Each row is a point on a landscape with many peaks, with its height.
From any point a climber takes the steepest step (rise divided by distance) to one of its 3 nearest points. It stops when none of these is higher. Distance is the straight distance between rows; heights are no part of it.
k_751: 23, 12, -17, 48, 3, 23, -8, 25, 2, -28, -15  h=111
k_641: 19, -12, -3, -7, -6, 12, -6, -7, -20, -6, -32  h=473
k_895: 30, -20, -7, 39, -2, -7, -12, -10, 9, -6, 9  h=522
k_804: -37, 67, 13, -20, 24, 47, 14, 20, 11, -5, 8  h=313
k_441: -39, 43, 16, -39, 13, 24, 13, -5, 20, 23, 15  h=343
k_330: -20, 13, 4, -49, 14, -32, 21, -2, 21, 25, 12  h=423
k_451: 7, -9, -15, 75, 18, 5, -28, 12, 34, -16, 26  h=443
k_28: 28, -38, -13, 18, 7, -57, 2, 0, 10, -2, 26  h=535
k_521: -50, 10, 27, -43, -29, -16, 24, -23, -1, 26, 21  h=613
k_268: -47, 5, 38, -33, -51, 13, 12, -40, -26, 26, 7  h=534
k_575: -28, -11, 10, -56, -6, -35, 22, -7, -1, 25, 5  h=391
k_652: 19, 17, -13, 51, 19, 21, -2, 21, 26, -19, 0  h=196
k_425: -23, 15, 12, -22, -18, 29, -2, 4, -25, -4, -28  h=540
k_327: 21, 17, -4, 19, 1, 22, -8, 23, -10, -25, -30  h=68
k_22: 24, -15, -13, -14, 3, -26, 2, -5, 5, 8, 1  h=620
k_884: 35, -62, -13, 23, -13, -66, -10, -7, -28, -7, 19  h=492
k_716: -6, -32, -23, 73, 20, -7, -43, 0, 24, -15, 34  h=482
k_170: 33, -3, -10, 9, 10, -15, -1, -3, 23, 5, 12  h=507
k_694: 9, -26, -15, 70, -3, -8, -33, -7, 10, -15, 18  h=494
k_17: 8, -23, -18, 82, -12, 11, -36, 14, -18, -44, -13  h=105
k_274: 40, -54, -14, 30, -11, -39, -16, -14, -23, -3, 6  h=470
k_126: 11, 44, -2, 18, 32, 31, 11, 23, 28, -8, 2  h=57
k_722: -21, 14, 12, -45, 2, -4, 9, -12, 4, 22, 3  h=468
k_149: -17, -18, 11, -40, -29, 3, -1, -22, -28, 26, -23  h=499
k_550: -44, 3, 23, -44, -30, -3, 12, -28, -12, 28, 6  h=555
k_18: -52, 24, 39, -22, -36, 38, 16, -4, -25, 6, -4  h=503
k_526: 22, -21, -10, -25, 15, -55, 17, 6, 13, 7, 13  h=556
k_778: -33, 58, -8, -14, 6, 38, 3, 40, -15, -26, -21  h=236
k_165: 14, -33, -21, 59, 6, -32, -27, -4, 17, -7, 38  h=486
k_633: 11, -2, -15, 67, 2, 14, -23, 25, 5, -35, -6  h=112
k_927: 42, -45, -13, 41, -18, -10, -20, -19, -20, -15, -10  h=493
k_153: 25, -44, -3, -22, 6, -64, 20, 4, -9, -10, 9  h=490
k_856: 38, -39, -14, -9, -12, -37, -2, -13, -21, 3, 0  h=611
k_762: -9, -17, 1, -48, -8, -15, 10, -16, -7, 21, -7  h=397
k_758: 25, -4, -13, 40, 16, -1, -7, 4, 32, -5, 19  h=398
k_40: 18, 9, -8, -6, 21, -4, 2, -2, 33, 16, 10  h=421
k_620: 5, 52, -3, 7, 42, 35, 16, 22, 31, -1, 3  h=143
k_828: -1, 30, 1, -11, 28, 14, 9, 5, 26, 16, 7  h=301
k_210: 3, 15, 6, -25, 20, 8, 5, -4, 11, 12, -1  h=375
k_619: 16, -44, -5, -39, -19, -20, -5, -24, -32, 15, -21  h=323
k_157: 33, -32, -10, 12, -7, -12, -10, -15, -11, -4, -9  h=526
k_855: 13, 26, -1, 7, 11, 28, 5, 17, 3, -15, -25  h=20
k_333: -24, 2, 18, -31, -20, 27, 4, -11, -26, 15, -25  h=642
k_734: -12, 4, 10, -27, -1, 23, 4, -9, -3, 10, -17  h=498
k_238: -46, 41, 24, -23, 2, 40, 8, 4, -8, -2, 2  h=447
k_358: 32, -12, -5, 13, 5, 6, -7, -6, 3, 1, -11  h=664
k_555: -28, -14, 17, -58, 4, -44, 31, -8, 4, 17, 15  h=396
k_976: -44, 27, 34, -24, -29, 31, 11, -10, -13, 16, 4  h=525
k_289: -19, 39, 5, -11, 1, 34, 0, 30, -18, -21, -27  h=344
k_674: -2, 44, -9, 5, 9, 33, 3, 39, -6, -24, -26  h=151

For each start below, name the point where the climber stops.
k_633: k_358
k_778: k_333
k_327: k_333
k_884: k_22
k_751: k_358
k_153: k_22
k_927: k_358
k_555: k_722
k_575: k_722
k_28: k_22
k_165: k_358
k_619: k_22
